Each row is a point on a landscape with many peaks, with its height.
From any point a climber takes the steepest step (rise divided by distance) to one of its 2 nearest points. It stops when none of these is higher. Distance is the straight distance between rows; heights are no part of it.
j_758: [ 16  12  19   0  55   6   4  15  19  -5  -8 -24  -1  -9   2 -15   5  -5
 -22  36  10]  (h 1.12)
j_466: [ 10  15 -18  -8 -35  25   2  -8  -4 -15  -1  26  26 -19  28 -19 -30   7
  32   5  -7]  (h 3.28)
j_405: [-32   1  -6  12 -27  -7 -16 -25 -12   2  14  31 -48  11 -16   4   6   7
 -19  -3   7]  (h 3.02)
j_927: [-12  37  16  21   1 -10  19 -31  41  -2   2 -12   0  42  -5  -5  14  10
  23   0  -6]  (h 1.38)
j_256: [-13  -7 -22 -20  -3  34  17 -23 -15  -9  -3   6  23 -22  12   8 -30  -8
  -2 -20 -16]  (h 0.59)
j_244: [-17 -24 -25 -10  21  14  -5  -5 -18   9  14 -12  21 -26 -27  14  -9  -9
 -21  -9 -14]  (h 1.49)
j_19: [  0  13  22  -2  12  11  20 -21  28 -39 -17 -14   4  24   9 -19  25  15
   9   8  16]  (h 1.57)
j_356: [ -9 -15 -20 -19  -7  16   0 -15   1  -4  -2   1  10  -5  16  16 -13  -8
 -10 -14  -8]  (h 1.00)
j_134: [ 11   2   2 -26   2   8  -5   7 -13   2 -24  12   2   5  22   0 -22 -15
 -28   4  17]  (h 2.01)
j_738: [-13 -24  -1 -19  21 -19  -1   9  10  -3   0  -3 -19  29 -16  21  -7 -24
 -31   9 -14]  (h 2.56)
j_416: [ 13  26  19 -13 -26   2  25   1   7  -7 -31  18  21  -3  29  -5 -12 -11
   8  -2  16]  (h 2.74)
j_380: [ 17 -21  21  -8 -17   0  -1  12  -6  14 -16   4 -20  37 -14  24   9  14
 -15  -8  17]  (h 2.98)
j_372: [ 24 -16  21   9  36 -18 -11  38   4  -4   2 -24   1 -19 -16  -3   7 -20
  -7   3 -17]  (h 2.69)
j_36: [ 14   7  12  18  28 -12  -1  18   2 -40 -15 -29   5 -30 -21   3  12 -16
  23 -21 -18]  (h 1.51)
j_409: [ 11  13  21  12  40  -5   6  23  20   1  -1 -34 -23 -27  18 -12  12  -7
  -5  26   5]  (h 0.89)
j_710: [-13 -16 -18  -3  19   9 -13   0  -9   2   1  12   7  18 -44   1 -19 -13
 -44  10   6]  (h 0.48)
j_100: [-39 -13 -19  -4   8   7  -1  -4 -22   0  -4  14 -14  11 -36  10 -13 -14
 -43  -3   1]  (h 0.60)
j_484: [ 22   2   0  12  24 -25 -28  10  21   9  28 -10  17  10   0  -3  18  18
  22   4 -21]  (h 1.90)
j_728: [ -8  16 -19  22  -1 -12  21 -17  17 -26   4 -26   7  -5   7 -16  30   0
  33  10   8]  (h 0.95)
j_873: [-10  18  21   3 -42  31  12  -7 -32  28  -9  34  25 -20 -11 -12  -9  15
  21 -24   2]  (h 4.06)
j_112: [ 11  -4  -7  -3 -16   0 -25   8  -5   5  -7  13 -32  22  15   0  -4  12
 -24   7  22]  (h 1.86)
j_496: [ 22   2  -7 -18 -16  22  -6  -7   2 -41 -10  15  33  -6  20 -14   4  13
  26   1  17]  (h 2.43)
j_903: [ -9   2   9  -4 -48  31  32  11 -19  38 -12  34  20 -15   7  -8  -5   8
  12  -7  12]  (h 3.48)
j_434: [ -2 -25   0 -16   4  11  -8 -11  -1   2  -8  -4   5   9   1  23   0  -8
 -27 -16  -2]  (h 1.46)
j_934: [ 33  -1  37  -5  -3  -2  14  -4  16   4 -16   2  -7  33   1  20  11   7
  -6  -5  16]  (h 2.32)
j_316: [  2  20 -24  11  -4 -14  33  -6   9 -26  -4 -14  12 -27  22  -7   6  -8
  38  13   0]  (h 0.69)
j_131: [ -5 -21   4  -2  23 -29  14  11  20   5  21 -26   3 -11  -2  13  12 -33
   4   3 -27]  (h 0.42)
j_408: [ 13 -21 -13  -2  15  -1  -4   6  11 -12   7 -22  12 -20   2  16  12  -1
  20 -17  -9]  (h 0.70)
j_703: [-19 -30 -26   0   9  10  -5  -7 -24   3  14 -27  -3 -40 -17  16  -3  -5
  -6 -15 -20]  (h 2.13)
j_796: [  9   4  -4  -1 -25  15 -10 -19 -15  16  -2  16  12   7   0  -3  -6  17
  -4 -27   7]  (h 3.96)
j_494: [-21 -36 -26  -5  -5 -23 -12  20   1   8  27 -13 -29   4  -4   3   2 -16
  -7   4 -14]  (h 4.18)
j_177: [  6 -19  20  -1 -19  10  -5  10 -14  22  -3   9 -24  33 -29  13  17  34
  -8 -13  31]  (h 3.71)
j_713: [ -4 -22 -33   2 -20 -21 -23  13   0  22  28 -15 -26 -12   4  -1   3  -3
   1   1 -12]  (h 4.96)
j_918: [  2  42  35  15   6 -16  19 -18  22   9  -9   8  14  42 -11   2  13  22
  24  -1   1]  (h 1.71)
j_473: [ -8  16 -38   7 -17  -5 -28 -12 -24  26  22  12 -15   1  10 -16 -11  19
  -3   6  -5]  (h 3.08)
j_760: [ 19   3 -29 -10 -21  19   4   4  -9 -30   2   8  28 -27  24 -13 -13  11
  46   5   4]  (h 2.86)
j_933: [ 14   2   3 -15  27  -6  -2  16  -4  -5 -16   1  -5   5  20   2 -13 -11
 -31  28  11]  (h 1.64)
j_425: [ -7  10  16  14   4 -11  22 -27  53   3  19 -22  -9  28   9  -2  16  -2
   8   7 -15]  (h 1.08)
j_573: [-11  11  -3  24   4 -18  14 -20  24 -18  15 -18  21  19  -9 -17  40  17
  35  12  -8]  (h 1.27)
j_577: [-22 -36 -21 -15  22 -10 -16  24   0   6  21  -6 -14  11 -30   2   1 -23
 -25  14 -11]  (h 3.38)
j_967: [-23  -7   8  -8 -24  16   5  -5 -32   9 -12  15 -27   6  -5   3   1   2
 -29 -18  20]  (h 6.53)
j_421: [  9  24   6  -6 -43  31 -15  -6 -16   8 -10  29  18 -14  21 -22 -33  11
  10  -2  -3]  (h 3.99)
j_84: [-43 -21 -30  -2  -6   2  -8 -14 -18  -1   7   7 -31  -1  -9  12  -8 -15
 -27   3  -8]  (h 1.22)
j_944: [ 12  18  21 -22  -5  13   9  12  -6  -6 -31  17  14  -7  28  -6 -25 -19
 -14  10  16]  (h 2.36)
j_442: [  4   5  -6   4  12 -23 -41   8   6  28  23   4   7  28   2  -3  -3  22
   4   7 -18]  (h 2.45)
j_757: [  9  16   1 -14  12  14  13  -8   7 -43 -17   3  24  -7  28 -13   6  -6
  19  18  16]  (h 2.04)
j_690: [ 15 -19   7   5  20 -23 -16  37  -4  -2  -5 -27 -16 -31  -5   8   2 -22
  -1  -9 -16]  (h 3.19)
j_458: [ 18  38  18   3 -21 -11  16  -2  10   8 -18  32  23  12  21  -2 -11   4
  15   4  15]  (h 2.41)
j_248: [ -6  -6 -39   6 -16  -1 -14   2 -21  19  25 -10 -23 -25  14  -2 -12   4
   4   5  -6]  (h 4.07)
j_169: [-44  -3 -21   0  -5   4 -11 -17 -22 -16  12  24 -46  -7  -2   1  -1 -11
 -26   5   5]  (h 1.84)
j_842: [ 21   4  22  21  43 -17  -7  23   5 -17  -5 -20  14 -25 -40   1   3 -23
   1 -17 -24]  (h 2.08)
j_129: [ -3  12  14  -8  25  15  19 -15  11 -48 -17 -15  18   6  13 -24  24  -2
  10  17  21]  (h 1.76)
j_53: [ -4   7  12  -4 -31  33  -1 -28 -18   9  -2  26  24 -12  -7  -7 -10  22
   9 -33   7]  (h 5.21)
j_621: [-29  10  -4  16 -20 -20 -27  -9 -19  28  11  22 -27  28 -22   5  -2  19
  -9 -11   0]  (h 5.09)
j_427: [ 21  -7  12  -7  44  -2  -9  22   2  -4  -6 -12 -16   4   9  -7   0  -8
 -30  39   8]  (h 1.36)
j_508: [ 13  15  37  -1   6   0  22 -20  31 -21 -16  -2   3  28   7   6  16   6
   6   1  17]  (h 1.88)
j_636: [  7  29  17  -1 -42  19 -10  15 -26  33 -16  32   9  -9  14 -20 -26  11
   3  -1   6]  (h 4.69)
j_457: [-20 -13 -36   7 -14   8  -1 -19 -34   7  24 -13 -17 -42   4   7  -8   5
  -2   3 -16]  (h 3.16)
j_183: [  5   8  13 -10 -41  17  30  16  -1  12 -27  31  24  -9  17   0 -11  -9
  10  -9  11]  (h 3.10)
j_255: [-14  -6  15   1 -22  11  -4  -1 -26   8  -4  23 -30  19 -22   3  19  25
 -14 -10  41]  (h 4.76)
j_787: [-14  -8 -24 -12  13  40  14 -11 -32  -6  -1   7  28 -43  -4  -5 -40  -1
   5   1 -17]  (h 0.21)
j_744: [ 13  13  24  30  25 -12   4  19  20 -13  -6 -37 -22 -29   5 -13  26  -6
  21  -2  -3]  (h 0.64)
j_336: [ -9 -10  21  12  22  -9  24 -10  49  -6  27 -31 -10   4   1  -3  23  -7
   7   5 -17]  (h 0.85)
j_966: [  0 -23  25   5  19 -27  22   9  35   2  29 -31 -10 -13   1  -1  19 -20
  16  -5 -25]  (h 0.63)
j_430: [ 13  40  25   5   3 -20   3   1  12  18 -17  20  19  33   1   7  -3  17
  16  -4   2]  (h 2.03)
j_517: [  4  -3  -2   9  34  -8  17  13  11 -28  -6 -20  23 -32  -3   6  18 -11
  18  -4  -8]  (h 1.07)
j_727: [ -1 -22   5 -17  22  -4  -1  -2   7   3  -4  -5  11  23 -13  27  -7 -20
 -29  -1  -8]  (h 1.98)
j_308: [ 18 -21  12 -11  -3   4 -14  17  -3  -6 -15   4 -37  43  -3  16   5  10
 -21   7  14]  (h 2.42)
j_960: [ 19  26 -26  19  -4 -21  11   0   9 -14  11  -3  20 -22  15  -6   1   5
  50   8  -6]  (h 0.50)
j_333: [ -6   8   1   3  -4 -24 -29   4  -4  36   8   9 -10  43 -10  10 -12  14
  -5  -4 -15]  (h 3.26)
j_174: [ 17 -16 -11  13  -9 -27 -18  27  -2  12  15 -25 -18 -29  -1   7   2  -8
  18 -11 -15]  (h 3.97)
j_358: [ -5  14 -14   3 -20   1 -32  -8 -27  14   8  18 -23   9   7 -18  -8  24
 -17   8  14]  (h 2.30)
j_3: [ 13  10  -2  16  13 -24  -3 -11  33  -2  21  -7  17  12   2  -5  25  10
  36   7 -13]  (h 1.58)
j_18: [ -4  -7   0  -5 -33  15   7  -5 -19  20 -17  15  -3   4   6   8 -10   2
 -17 -21  20]  (h 5.14)
j_562: [ -4 -26 -24  -5  21  11  -6   0  -2  14   8   0  31  -3 -44  10 -17 -10
 -32   0  -3]  (h 0.97)

Two climbers start at each pair of points below. Name the first point that both come to, or write -.
j_19 and j_308 | j_380
j_458 and j_134 | j_416
j_434 and j_562 | j_713

For each start below, name the point where the climber stops.
j_744 | j_713
j_787 | j_713
j_336 | j_53
j_129 | j_636
j_758 | j_53
j_517 | j_713
j_112 | j_967
j_356 | j_713

Call two points neighbours if one is among the 2 nearest of the other. Go from one point of each pair to the other, from neighbour to neighbour, staying as high as possible. Name the lowest point that can't be avoided.
j_713 and j_53 | j_112
j_713 and j_621 | j_710
j_967 and j_53 | j_796
